A landscape with many peaks, sampled at points; each row gives a point and its height.
From any point a climber steps to the highest of the 2 points nearest to it. It stops when none of these is higher. Distance is the straight distance between rows; heights are no part of it.
k289 height 45.4: [105 186  68  82 175 151 162 205 153 134 115 123  34 105 127 162 139 115
 124 158 157 131 132  78 105]
k112 height 16.2: [ 75 148 118  75 135 127 165 118 102 112 129 193 104 141 128 160 122 103
 184 143 130 135  67  82 115]
k850 height 18.5: [151 121 112 126 120 187 115 199 146 142 125  68  90  82 126  52 173 136
 148  86  99 117 147 118 115]
k897 height 38.9: [133 132 141 159 130 152 154 119 157 124 107 150 113 153 116 179 108 125
  20 162 151  83 145 149  84]
k327 height 31.3: [159 102 148 145 117  89  89  97 125 129 136 114 177 121 139 117 121 134
 159 112  96 140 127 166 167]
k582 height 44.5: [179 129 116 172  96 116 127 116 154 141  91  84 163  90 132 119 142 138
 128 101 104 123 152 192 156]
k546 height 23.1: [104 156 122 134 142 128 168 123  94 147 158 129 115 166  98 144 101 128
  60 141 196 120 144 125  72]
k18 height 46.5: [169 132 135 160 104 126 122 122 164 126  85 133 139 100 129 143 144 116
 132 124 110 118 126 160 154]
k827 height 26.0: [115  79 137 106 123 110  56  87  90 117 173 139 173 122 165 106 116 157
 212 111  71 141 111 140 169]
k187 height 49.3: [139 152 125 170 116 174 147 163 209 137  65 128  70  91 134 141 155 134
  85 141 144 114 144 142 120]
k200 height 20.0: [135 149 123 187 119 176 154 162 210 136  78  92  81  91 133 123 145 147
  51 137 145 109 174 158  99]
k384 height 41.9: [ 94 136 123  86 130 138 138 131  68 140 157 146 112 135 119  87 119 124
 168 100 132 138 104  97 111]
k251 height 38.1: [118 121 136 105 120 137  98 113 111 127 131 163 138 123 135 115 128 118
 194 102 101 128 107 112 135]
k461 height 30.5: [101 132 126  89 128 140 125 116 106 122 123 179 124 135 126 130 125 114
 182 116 119 132  89  96 129]
k56 height 20.8: [127 156 118 162 136 173 153 162 168 143 114 114  82 122 113 140 127 143
  33 133 172 104 168 135  84]
k272 height 48.2: [170 130 134 177 101 142 142 130 189 132  67 131 126 101 134 156 142 121
 100 143 119 108 135 166 142]
k727 height 21.5: [113 171  95 142 156 156 157 140 132 137 144 125  81 146 112 168 106 134
  18 156 188 100 172 132  64]
k118 height 28.7: [ 78 164 122  93 134 114 172 131  56 142 185 132 105 148 103  98  99 125
 154 122 161 144 105  93  98]
k418 height 34.2: [134  82 150 136 141  32  85  82 135  84 163  98 188 142 178 160 149 163
 146 152  92 168 135 136 225]
k264 height 27.5: [167  92 161 158 118  70 104  86 142 102 118 119 191 141 144 154 126 128
 121 148 108 144 132 160 179]
k10 height 45.5: [150  99 139 119 115  95  72  91 139 112 123 145 163 110 150 153 139 128
 194 125  81 128 110 137 180]
k495 height 39.2: [110 179  68  80 171 140 158 204 122 141 144  96  49 122 120 138 134 119
 131 147 158 137 133  82  91]
k29 height 26.7: [155 133 148 154 116 134 132 130 150 137 104 142 140 130 116 131 128 119
 108 124 139 120 126 143 124]
k943 height 19.4: [135 145 113 152 132 182 141 196 202 145 105  55  65  85 115  82 163 145
  81 126 142 137 172 131  99]
k414 height 24.5: [116 176  93 128 152 164 160 175 155 154 129 112  73 125 108 138 130 128
  61 139 184 121 165 117  88]
k802 height 24.7: [170 118 136 150 105 117 100 118 118 148 129  97 164 100 128  86 128 137
 150  85  98 127 145 168 146]
k96 height 17.9: [ 72 145 131  75 137 113 167 110 100 108 136 191 109 152 118 160 110 103
 169 160 144 142  67  86 122]
k76 height 35.0: [ 69 140 109  67 138 132 164 117  63 119 157 164 106 137 126 120 110 120
 199 123 115 142  76  75 109]
k680 height 37.9: [122 135 156 133 135 136 155 111 143 122 111 186 128 161 118 177 116 101
  71 179 161 116 105 115 116]
k735 height 22.5: [175 105 126 134 103  79  88  93 150 123 109 111 168  92 142 161 141 130
 169 127  80 136 128 160 201]
k117 height 13.7: [ 65 134 119  68 142 138 148 105  90 107 130 190 117 144 135 152 117 106
 203 131 106 136  64  79 121]
k607 height 39.6: [106 126 160 120 127 118 133  97 105 121 139 163 153 165 115 122 107 112
 130 145 148 151 105 119 122]
k378 height 28.2: [177 123 129 186  93 131 149 114 173 129  77  93 152 106 133 143 131 135
  89 130 113 114 151 193 146]
k52 height 20.5: [143 142 135 180 116 168 157 137 181 135  85 128 104 123 129 157 119 138
  27 147 148  86 158 162  88]
k533 height 28.4: [177 119 140 185 103 115 133 108 168 127  87 109 165 122 129 145 118 124
  88 131 119 113 147 180 138]
k27 height 54.0: [112 106 172 149 128 107 126  89 101 113 154 131 184 180 112 105  95 128
 104 139 154 153 122 141 113]
k434 height 32.6: [ 96 154  97  76 145 134 165 162  61 146 170 118  79 131 118 104 125 126
 163 108 139 133 112  74  96]
k960 height 25.3: [ 86 154 133 118 132 114 165 118  69 141 176 135 132 165  97 113  94 129
 109 128 184 144 119 114  91]
k221 height 39.7: [102 107 167 135 130 100  97  90  94 107 160 138 179 170 123  90 108 134
 146 129 128 162 106 143 150]
k776 height 22.4: [110 165 111 131 144 141 164 142 106 150 149 129 100 153 102 142 107 127
  62 140 193 118 151 123  76]
k42 height 43.3: [155  80 125 115 112  80  60  92 105 134 163  98 178  85 163 121 129 159
 188  99  69 132 133 163 190]
k463 height 63.8: [140 110 115 106 117 164  88 134 109 137 123 137 134  96 158 100 147 132
 209  88  73 105 129 102 141]
k147 height 19.8: [138 148 120 177 115 178 151 168 214 135  82  72  68  74 137 105 159 145
  69 136 148 128 179 152 103]
k734 height 51.0: [105 169  79  90 164 181 151 197 195 124  83 139  23  89 128 159 158 121
 122 147 141 125 135  84 117]
k31 height 40.9: [120 161  93  97 150 151 147 201 112 161 157  86  74 119 106  89 145 129
 107 116 159 136 145  96  94]
k536 height 45.2: [148  80 167 180 127  79 125  80 129  90 125 112 199 173 137 139 107 129
  80 151 124 129 145 162 135]
k296 height 57.0: [172 117  86 125  88 134  93 115 148 133  92  99 143  42 153 137 163 146
 192  94  63 106 145 160 182]
k46 height 24.3: [129 160 117 143 136 159 152 155 136 158 139 105 102 138 103 113 126 140
  58 116 178 114 167 130  76]
k814 height 48.0: [165  89 136 154 112  56 102  84 134 118 130  82 201 125 150 147 127 137
 119 130  96 151 145 177 192]
k299 height 23.7: [106 126 143  92 131 127 121 104 132 104 104 200 126 149 129 164 133  99
 183 149 118 135  73  94 143]
k402 height 21.8: [ 93 124 147  88 137 122 134  99 119  90 120 202 128 159 127 166 127  98
 174 165 124 146  67  91 147]
k23 height 43.4: [101 145 147 115 132 119 149 114 104 132 139 165 133 159 108 131 108 113
 121 143 164 142 100 116 111]
k695 height 37.7: [109 188  85 113 162 133 162 176 112 153 157 101  69 140 109 136 118 126
  92 147 188 132 156 107  82]
k268 height 26.9: [ 91 171 106 100 142 118 169 150  69 152 174 119  96 148 104 110 109 125
 135 128 176 141 119  99  87]
k259 height 41.6: [167 106 149 175 107  96 119 101 126 136 128  88 193 140 124 110 108 137
 100 101 123 130 155 185 129]
k955 height 35.4: [109 158  70  69 162 144 154 207  77 147 168  84  57 121 126 111 132 127
 158 128 135 141 115  67  86]
k574 height 34.1: [100 135 137  99 129 134 131 120  96 132 134 167 125 140 114 111 125 114
 162 117 133 135  98 104 122]
k213 height 46.8: [176 132 119 167  99 134 120 138 160 140  96  99 141  87 134 102 148 133
 133  95 108 117 147 174 144]
k911 height 47.3: [138  99 167 169 123 104 126  91 117 118 136 115 188 169 111 111  96 135
  80 121 146 130 149 161 109]
k396 height 74.2: [134  99 117 106 118 149  81 114 101 134 136 142 149 102 160 101 137 140
 219  85  70 110 128 114 146]
k19 height 56.9: [152 120 117 123 110 155  94 141 129 136 114 130 127  81 146 104 153 131
 199  85  83 109 133 123 141]
k405 height 51.1: [114 166 104 126 144 182 151 189 205 137  80 137  37  91 128 146 150 129
  88 147 149 125 150 111 118]
k944 height 25.0: [ 90 164 100  80 146 128 165 147 102 139 132 170  80 130 119 152 123 109
 161 136 146 131  94  76 100]
k678 height 24.9: [126 169 109 131 143 166 154 171 158 148 115 117  76 122 107 132 139 131
  72 132 173 120 151 118  93]
k712 height 49.5: [172 132 113 146  98 144 114 142 158 139  92 108 126  71 133 106 157 132
 163  93  92 110 147 155 147]
k105 height 54.3: [ 85 106 169 140 134 105 147  85  96  85 159 146 171 201 108 125  91 128
  84 171 168 151 115 123 116]
k420 height 37.4: [107  96 163 130 125  95  84  89  92 105 171 131 181 154 136  89 110 142
 164 125 106 166 102 147 161]
k307 height 34.7: [117  97 175 154 134  99 131  86 116  93 134 147 178 184 122 137 107 120
  89 166 150 144 114 130 130]
k12 height 54.7: [133 106 138 115 117 113  83 101 129 109 120 165 153 127 137 140 140 120
 193 128  85 131 103 126 162]
k84 height 50.5: [161  96 101 110  96 122  71 104 122 141 127 108 162  57 164 137 144 150
 208  88  56 107 141 145 186]
k654 height 9.4: [ 79 146 102  66 145 148 151 130  95 122 123 177  98 131 138 145 129 109
 194 115 117 122  78  62 107]
k713 height 27.7: [146 102 154 134 117  92  81  93 118 119 144 129 178 130 139 118 118 133
 172 121 103 145 120 149 167]
k143 height 23.8: [168  96 128 127 110  67  90  85 156 111 116 111 172 104 147 177 145 128
 156 137  86 137 128 159 205]
k85 height 44.7: [112 112 141  97 124 130  91 100 109 114 126 172 145 131 140 127 132 121
 202 120  90 134  95 112 145]
k936 height 11.5: [ 64 138 107  57 144 148 158 114  82 112 134 179 112 130 141 151 118 115
 211 123 100 128  68  58 113]
k483 height 49.2: [167  76 147 175 122  57 128  78 141  98 119  87 208 154 145 158 120 133
  84 145 105 134 166 172 171]
k534 height 43.5: [165  90 149 184 114 100 124  95 128 125 126  87 203 153 122 115 105 136
  78 107 127 123 161 187 116]
k667 height 39.5: [136 104 170 157 127 126 150  99 138 105 115 153 145 175 120 171 104 117
  27 178 145  94 136 139  96]
k940 height 36.0: [140 139 134 131 120 146 132 132 172 123  84 184 101 125 126 166 142  97
 134 148 126 117 102 121 139]
k682 height 39.1: [118 177  81 115 167 145 157 190 110 156 159  76  71 137 111 115 126 130
  82 136 186 135 163 110  76]
k74 height 48.7: [155 148 131 175 106 161 148 145 205 132  58 131  98  88 133 145 148 132
  96 141 131 107 139 159 131]
k375 height 35.6: [152 112 164 158 121 102 115  99 133 114 120 136 174 151 122 134 117 114
 112 138 127 134 126 147 138]
k896 height 27.1: [160 105 142 152 111 104  92 113 103 142 149  95 178 116 132  78 114 139
 145  81 104 139 140 175 148]
k860 height 29.5: [148  93 166 160 124  77 105  85 135  99 131 127 193 165 138 138 119 125
 119 156 121 151 125 151 161]
k243 height 31.2: [ 68 156 107  74 138 120 175 135  64 123 160 153  91 140 124 136 104 120
 190 131 128 139  77  68 104]
k691 height 49.4: [105 113 114  83 132 167 119 125  64 131 150 147 120 126 141  85 125 131
 206  87  96 129 113  87 120]
k670 height 31.5: [132 104 140 119 117 123  82 105  86 130 159 136 161 116 143  77 118 138
 190  89  94 136 120 140 150]
k220 height 20.7: [137 155 129 165 131 168 155 147 179 142  98 127  93 120 118 150 128 135
  44 142 163 101 157 143  97]
k126 height 46.4: [107 112 112  76 133 167 127 140  56 141 163 124 113 124 140  69 125 129
 194  80  97 130 117  81 112]
k894 height 43.7: [165  91 150 164 121  70 103  92 133 121 137  87 208 135 141 127 114 135
 118 124 106 143 145 179 166]
k839 height 5.1: [117 169 100 112 149 148 155 170 126 155 137 122  79 131 104 119 136 125
 102 125 176 124 139 106  93]
k452 height 50.0: [126 164 114 150 131 183 150 179 210 137  72 138  54  91 126 146 152 135
  78 145 149 120 148 125 117]
k728 height 47.1: [164  81 160 177 119  76 125  84 134 103 124  93 201 159 136 145 113 131
  85 139 116 130 155 174 149]
k193 height 44.4: [ 85 122 113  71 136 157 139 119  60 129 156 154 115 134 137  95 116 128
 203 101 101 130  93  83 113]
k255 height 45.1: [153  90 157 181 117 105 130  98 128 119 132  95 191 161 117 121  95 133
  66 114 137 115 153 174  98]
k531 height 5.5: [112 168  97  98 154 148 153 182 118 153 134 129  67 127 112 125 140 114
 119 128 162 127 128  91  99]
k677 height 39.9: [153  91 129 111 118  78  70  92 135 113 133 121 171 103 159 163 141 141
 195 129  74 138 117 145 197]
k223 height 46.7: [159  84 106 111 108 100  63  95 112 139 145  95 167  67 163 127 137 156
 196  91  66 119 143 160 190]
k181 height 38.4: [115 125 161 142 135 127 150 100 130 116 120 167 136 176 117 171 107 101
  59 179 165 117 112 119 108]
k340 height 18.7: [147 133 115 126 129 183 126 196 142 151 131  67  86  88 112  57 167 131
 125  89 119 125 154 123 108]
k899 height 36.9: [111 166  68  72 167 148 153 211 103 145 150  89  51 115 121 118 140 119
 145 134 144 136 123  74  91]
k906 height 39.0: [117 114 159 151 131 127 152 103 124 112 127 160 143 179 117 170  99 115
  36 181 164 104 130 131  89]
k345 height 29.2: [158 109 160 171 116 116 134 107 156 116 101 140 161 150 127 159 115 114
  74 155 136 110 132 150 127]
k343 height 32.8: [130 102 162 144 124 101  85  99  95 132 164 116 185 140 133  70 108 142
 153  95 115 155 126 159 148]
k573 height 21.0: [175 113 122 139  99  97  94 103 146 132 108 104 168  91 144 144 143 134
 165 111  84 130 130 170 184]
k342 height 44.2: [101 126 114  84 131 150 140 143  58 141 166 130 105 129 125  71 125 124
 178  90 123 134 111  91 112]
k222 height 32.7: [130 128 123 108 122 158 115 146 114 140 123 139 114 111 129  90 148 122
 178  86 100 116 119 106 122]
k729 height 41.7: [138 120 151 135 116 119 106 115 106 141 140 132 163 134 120  89 124 130
 149  98 118 137 124 143 130]
k736 height 60.4: [120 104 129 100 127 156  93 113  83 135 152 146 141 114 154  79 125 132
 206  82  82 125 124 113 134]
k231 height 37.3: [152 119 155 148 120 106 109 102 140 122 119 143 168 136 127 137 123 118
 132 134 120 136 118 144 151]
k280 height 39.4: [156 101 152 164 119  88 104  96 123 127 138  99 201 143 124 109 108 132
 119 114 117 138 140 174 144]
k632 height 27.6: [164 139 131 190 102 150 153 137 175 141  86  97 134 105 129 118 134 139
  74 113 134 108 157 174 114]
k725 height 20.9: [177 114 117 138  94 107  93 112 135 141 116  94 163  77 141 116 143 139
 171  89  81 120 139 177 169]
k784 height 26.4: [147 143 141 143 120 144 134 137 157 140 101 153 117 126 111 128 136 118
 118 122 138 119 123 134 126]
k511 height 28.5: [134 142 114 121 129 175 130 182 162 141  99 117  78  93 118  97 165 128
 134 101 126 119 134 110 116]
k494 height 24.2: [109 156 117 101 138 143 147 146 115 143 127 159  98 132 114 123 132 115
 135 112 152 126 106 103 110]
k286 height 22.8: [167 114 128 145 100 110  92 116 124 141 125 108 160  97 132 107 136 132
 167  93  93 120 137 165 157]
k926 height 22.0: [112 172 102 132 153 148 160 150 119 148 142 125  90 150 110 155 110 132
  48 149 193 111 161 125  73]
k297 height 44.6: [173 120 133 149 103 121 109 116 155 129  95 132 148 101 131 133 142 123
 154 114 100 122 128 159 160]
k66 height 40.7: [154 117 146 141 116 111 102 115 139 126 107 142 161 117 130 134 131 116
 156 122 107 130 119 149 154]
k930 height 19.2: [139 146 111 143 126 182 140 195 178 147 113  67  73  89 114  74 162 142
  95 112 143 129 165 127 101]
k709 height 23.3: [ 78 180 115 113 142 103 186 134  77 135 174 148  96 160 112 157  88 120
 123 163 184 140 109 102  84]
k45 height 20.1: [130 149 122 181 122 179 157 160 200 135  91  99  78 106 132 143 128 155
  21 145 152 105 187 162  84]
k386 height 52.2: [ 77 116 164 128 132 104 160  87  91  90 160 156 160 199 109 140  90 124
  85 179 180 148 102 114 118]
k593 height 40.1: [119 169  83 103 158 150 149 199 108 161 165  68  72 130 101  98 133 135
  93 131 177 139 152 100  83]
k2 height 43.1: [147  69 174 182 131  84 139  81 130  71 126 114 190 190 134 151 106 125
  56 159 124 114 159 157 122]
k515 height 56.8: [ 94 107 169 146 129 101 139  84  91 101 166 132 178 192 109 108  94 133
  94 148 165 151 115 135 116]
k915 height 36.6: [150 134 154 148 120 136 131 118 173 121  83 179 125 132 126 171 136  99
 119 161 128 119 100 126 146]
k424 height 34.8: [137 122 129 116 120 143 100 129 105 138 130 146 134 116 129  88 142 126
 184  90 102 123 119 119 132]
k738 height 36.5: [112 190  77 100 166 134 159 193 112 152 154 100  59 128 119 136 129 120
 113 145 176 135 142  94  92]
k78 height 19.0: [148 143 116 146 124 172 136 191 166 153 120  75  92  93 117  71 165 139
 111 101 131 127 157 130 110]
k503 height 43.2: [120 159  89 102 151 175 143 206 157 146 123  94  57 104 113 102 158 129
 108 121 150 134 145 103 100]
k178 height 51.5: [170  83 141 164 114  55 120  81 143 109 120  81 204 137 149 163 121 134
  97 141 103 138 155 176 189]
k968 height 38.2: [150  80 133 120 119  53  70  90 118 127 168  85 191 105 163 128 129 159
 163 112  85 155 132 172 210]
k882 height 36.7: [104 107 172 133 128 107 129  94 111 101 140 159 171 183 118 124 110 117
 116 158 150 153 103 127 134]
k86 height 29.6: [141 125 159 157 121 125 137 111 146 127 111 155 150 154 119 149 112 114
  82 148 150 122 127 140 118]
k349 height 34.6: [138 138 132 123 117 149 121 132 160 128  86 176 110 121 124 150 144 105
 156 130 117 117 103 119 140]
k421 height 24.6: [ 91 185 100 118 149 111 178 140  79 148 168 134  92 158 109 147 100 124
 110 153 192 136 128  97  81]
k504 height 29.4: [131 133  99 110 129 184 124 186 150 136 102 117  80  89 131  90 173 128
 164  96  99 115 132  97 117]
k323 height 25.7: [129 144 131 117 129 147 132 145 126 148 116 149 109 124 112 107 138 117
 141 105 136 126 116 116 117]
k849 height 54.2: [166 106  95 111  91 132  81 105 144 134 103 107 153  51 156 157 156 153
 214  99  56  99 135 143 187]
k432 height 26.8: [129 142 120 114 128 157 127 157 140 144 106 148  99 113 118 114 152 116
 153 107 125 120 117 109 123]
k283 height 25.6: [175  95 138 150 117  73 105  86 152 110 109 108 184 120 149 171 133 124
 130 148  95 145 137 163 201]
k148 height 52.3: [159 126 115 138 104 150 101 147 149 138 100 112 122  80 135  97 160 128
 176  88  83 108 139 136 148]
k643 height 38.0: [ 97 144 128  97 130 130 147 128  84 138 154 150 116 145 109 103 112 116
 152 114 151 147 103 101 107]
k39 height 30.8: [ 78 153 108  83 139 124 175 144  50 140 179 127  95 135 115 100 109 123
 175 118 139 143  97  78 100]
k562 height 57.1: [158 129  94 142  94 162 112 150 171 124  73 101 111  52 149 116 182 132
 184  98  78 104 144 146 152]
k389 height 37.5: [140 127 162 146 126 132 141 107 153 114  94 180 139 154 126 175 116 101
  71 182 149 111 108 127 129]
k508 height 50.6: [131 102 168 157 126 102 111  90 113 119 141 123 186 167 117 104 100 132
 108 128 141 146 125 148 126]
k746 height 49.6: [ 72 134 147 120 133 104 170  99  84 107 161 158 144 186 105 147  89 116
  97 178 183 144  97 110 111]
k248 height 46.9: [ 87 140 147 115 133 115 161 106  96 118 154 164 138 173 103 142  95 111
 106 158 182 144 101 113 107]
k36 height 6.8: [103 149  94  77 149 154 144 165 114 142 119 153  75 120 121 136 137 114
 162 114 130 123 105  74 104]
k68 height 34.5: [144 105 140 124 113 134  91 120  89 146 154 120 155 115 135  62 125 139
 176  81  98 133 135 143 136]
k242 height 25.9: [143 153 133 145 126 158 142 151 164 149  97 141 107 115 118 129 138 126
  96 120 148 114 134 126 117]
k60 height 59.7: [171 119  84 139  84 151 107 132 162 130  80  89 123  43 150 120 179 143
 191  91  65 101 141 155 170]
k228 height 41.5: [140  74 179 177 132  98 142  86 132  77 114 130 174 188 130 162 103 123
  41 173 127 102 148 154 111]
k779 height 47.5: [176 126 136 170 106 124 131 119 174 130  76 133 145 110 128 155 136 116
 112 138 108 115 130 163 156]
k88 height 24.1: [119 168  95 145 153 172 152 177 162 151 133  84  73 126 110 123 130 138
  43 140 182 121 185 127  79]
k807 height 38.5: [117 129 147 144 136 132 154 108 127 125 130 154 125 170 113 174 104 118
  33 167 173  99 132 133  78]
k768 height 27.0: [ 75 155 128 102 134 111 165 117  59 137 181 137 126 158 104 101  94 125
 142 129 170 150 103 107 102]
k459 height 37.1: [148 119 159 149 123 124 134 113 163 117  88 178 140 145 126 177 131  97
 103 173 131 117 106 128 143]
k382 height 31.0: [125 127 100  90 131 176 122 163 109 141 120 134 101 107 133  95 154 123
 181  88 104 112 117  86 116]
k913 height 32.5: [128  90 165 152 137  49  91  83 133  72 153 130 188 168 159 149 138 142
 134 166 107 165 129 134 200]
k411 height 40.5: [133  89 179 166 129 111 149  92 133  88 113 149 164 187 128 171 108 116
  38 182 142 100 139 137 107]
k320 height 30.1: [129 125 156 143 125 126 140 110 137 125 117 168 147 159 114 148 116 107
  97 152 156 128 113 128 122]
k633 height 23.0: [125  90 153 120 127  74  66  86 127  95 159 129 182 133 159 144 134 148
 189 140  83 157 108 138 190]
k743 height 42.6: [116 111 162 132 127 109 106  94  99 119 151 144 169 159 120  93 105 127
 141 120 131 156 111 137 137]
k364 height 30.3: [134 120 104 101 126 185 114 172 123 138 119 113  97  95 137  83 164 125
 178  88  93 109 133  92 118]
k57 height 48.6: [101 166  72  81 169 171 154 201 170 131 102 133  31  98 124 154 151 118
 130 142 145 127 130  76 110]
k722 height 38.3: [124 150 131 148 136 156 154 132 150 135 112 152 103 147 117 174 110 133
  28 158 171  94 150 137  79]
k492 height 28.1: [123  89 150 112 121 111  69  93  82 127 172 137 169 121 154  89 119 145
 205 103  77 145 112 142 159]
k59 height 53.5: [121 107 113  92 131 173 106 133  86 141 144 144 125 118 151  86 138 134
 206  84  89 116 123  89 123]
k288 height 8.0: [ 98 140 104  74 140 151 147 144 102 130 124 163  87 127 131 133 136 112
 180 113 116 121  88  71 105]
k622 height 20.3: [127 142 130 177 121 174 157 142 184 130  94 111  81 120 133 154 118 151
   5 147 147  87 183 163  75]
k606 height 27.9: [172 128 119 193  91 141 158 127 180 136  72  80 140  95 137 133 133 142
  81 120 124 110 166 199 126]
k146 height 35.7: [132  68 130 102 122  45  65  79 136 104 164 102 178 105 175 164 144 158
 178 139  74 145 120 142 226]
k16 height 37.6: [143 121 138 126 114 139 108 127 102 149 134 128 140 119 126  77 131 134
 165  82 111 125 128 135 131]
k596 height 29.9: [145 103 150 140 112 100  82 105  91 142 155 108 183 123 139  72 118 141
 161  88 102 141 132 169 155]
k707 height 23.2: [118  79 144 106 129  85  52  84 114 100 171 127 174 123 168 138 132 157
 209 132  73 146 110 137 191]
k854 height 27.8: [135 149 114 128 126 163 135 168 159 141  97 136  90 104 117 109 157 123
 135 102 127 118 127 112 122]
k787 height 46.6: [133 110 159 145 119 107 110 101 112 132 140 134 181 153 120  98 111 127
 130 113 131 144 120 148 133]
k655 height 52.9: [111 164  95 107 147 180 151 190 196 131  77 152  37  93 122 156 159 117
 117 148 140 118 128  98 116]
k238 height 44.3: [115 153  84  94 154 182 135 215 177 138 112  86  44  88 111 107 170 125
 113 136 142 142 146  93 106]
k275 height 39.3: [132 113 163 165 126 142 151 105 151 110 105 154 126 165 128 184 103 119
  20 179 145  76 138 144  89]
k98 height 42.5: [106 186  61  78 182 149 161 214 133 134 137 112  36 113 127 161 130 118
 133 155 156 135 131  79  98]
k799 height 19.9: [ 68 133 144  80 136 116 153 103 106  87 131 201 121 166 126 165 116 102
 177 174 129 146  63  88 141]
k44 height 40.6: [136  79 135 111 120  72  57  89 108 122 174 101 181 106 168 122 126 162
 188 117  72 149 123 158 196]
k903 height 21.1: [122 156 110 159 146 172 156 150 162 136 123 114  80 134 112 154 119 149
   6 140 170  94 189 147  66]
k982 height 6.0: [112 162  94  88 147 154 151 175 124 147 122 142  70 118 112 127 145 112
 139 117 147 124 118  82 107]
k547 height 31.4: [135 129 154 134 119 127 124 121 135 127 116 168 139 148 118 138 125 111
 130 136 136 130 110 125 131]
k291 height 39.8: [ 79 125 122  75 134 140 138 113  74 116 152 162 117 135 132 110 115 118
 199 111 111 138  83  85 121]
k267 height 37.8: [111 151 131 143 140 140 161 121 128 134 130 157 110 156 112 179 107 121
  35 166 181 100 137 130  80]
k782 height 46.3: [107 161  81  86 163 175 145 207 170 135 109 113  38  98 114 130 158 119
 127 138 141 126 139  85 107]
k983 height 31.1: [136  87 169 155 132  61  98  83 126  84 142 127 191 167 148 140 125 131
 131 158 112 157 127 143 183]
k125 height 34.9: [131  72 140 117 133  32  73  79 138  96 157 101 182 125 175 168 151 162
 162 150  85 156 121 138 235]
k605 height 27.4: [ 77 169  98  72 147 120 177 147  92 132 143 161  77 134 122 156 116 112
 176 139 139 132  83  69 103]
k110 height 25.8: [ 90 178  93 112 148 107 179 156  69 149 183 110  90 155 106 124 102 124
 123 142 185 145 128  97  79]
k415 height 33.3: [136 130 143 125 121 139 118 125 142 133 104 167 131 126 120 135 141 106
 155 120 119 123 105 122 138]
k993 height 27.2: [104 127 125  87 134 142 122 110 115 115 113 192 125 136 129 148 134 106
 196 123 104 132  78  94 132]
k319 height 24.0: [128 161 105 147 145 169 155 170 148 146 142  85  89 132 103 117 131 151
  39 120 178 121 187 133  70]
k188 height 23.9: [101 153 132 129 136 125 162 123  84 147 163 134 132 165 100 126  98 128
  81 139 190 133 130 119  84]
k198 height 19.6: [142 143 119 171 120 183 146 183 207 138  87  70  76  76 123  87 168 142
  88 120 136 126 176 150 111]
k271 height 35.5: [110  94 162 137 124  90  78  89  79 114 184 120 188 151 138  74 109 150
 165 110 105 165 118 162 160]
k440 height 21.3: [118 167  99 146 153 169 151 152 151 137 132 124  75 135 117 162 115 139
  15 152 179  95 187 133  69]
k665 height 25.4: [128 158 115 136 136 164 147 165 160 154 112 133  84 117 111 119 138 125
  94 120 160 121 139 116 106]
k509 height 28.8: [174 104 150 182 110 103 137  97 160 113  86 116 173 139 132 161 119 118
  77 153 118 112 143 170 138]
k730 height 36.8: [148  80 126 101 113  61  71  81 140 114 148  98 176  94 168 168 145 153
 183 126  71 135 125 145 218]
k156 height 24.4: [103  78 140  99 131 103  52  84 102 101 178 131 175 125 169 120 122 164
 221 125  69 145 105 137 187]
k541 height 24.8: [130 155 127 138 135 150 145 157 140 153 124 121 106 133 106 110 129 133
  85 108 166 118 147 124  97]
k334 height 34.0: [134 101 170 158 125 101 121  94 132 106 125 143 176 174 125 141 109 122
  94 155 138 135 122 136 134]
k312 height 42.1: [124 159  98 106 146 162 143 191 134 153 127 102  73 114 108  98 153 128
 113 115 145 133 144 101 105]
k660 height 22.6: [101 161 114  98 140 131 155 142 114 139 128 166  93 136 111 146 124 109
 132 135 160 134 104  96 104]
k544 height 35.2: [156  91 137 133 114  73  79  91 120 133 150  96 187 111 146 118 126 145
 162 108  88 147 130 171 181]
k224 height 33.4: [124  84 159 151 137  39  86  83 130  69 174 117 186 167 172 145 147 161
 143 157 103 172 128 135 214]
k261 height 25.1: [135  97 153 125 123  81  70  87 121 107 149 130 177 130 145 125 130 135
 180 131  92 147 113 145 178]
k28 height 27.3: [161 134 141 172 110 140 139 133 165 140  96 122 141 119 118 121 123 130
  92 117 138 110 144 162 118]
k822 height 33.9: [103 167  85  80 154 134 162 186  73 156 166 105  71 130 118 108 128 122
 151 123 151 139 118  76  90]

For each start below, name the point where the climber stops.
k291 | k396
k494 | k16
k707 | k16
k56 | k655
k259 | k515
k913 | k12
k334 | k655
k531 | k396
k44 | k60
k993 | k396
k709 | k655
k198 | k655
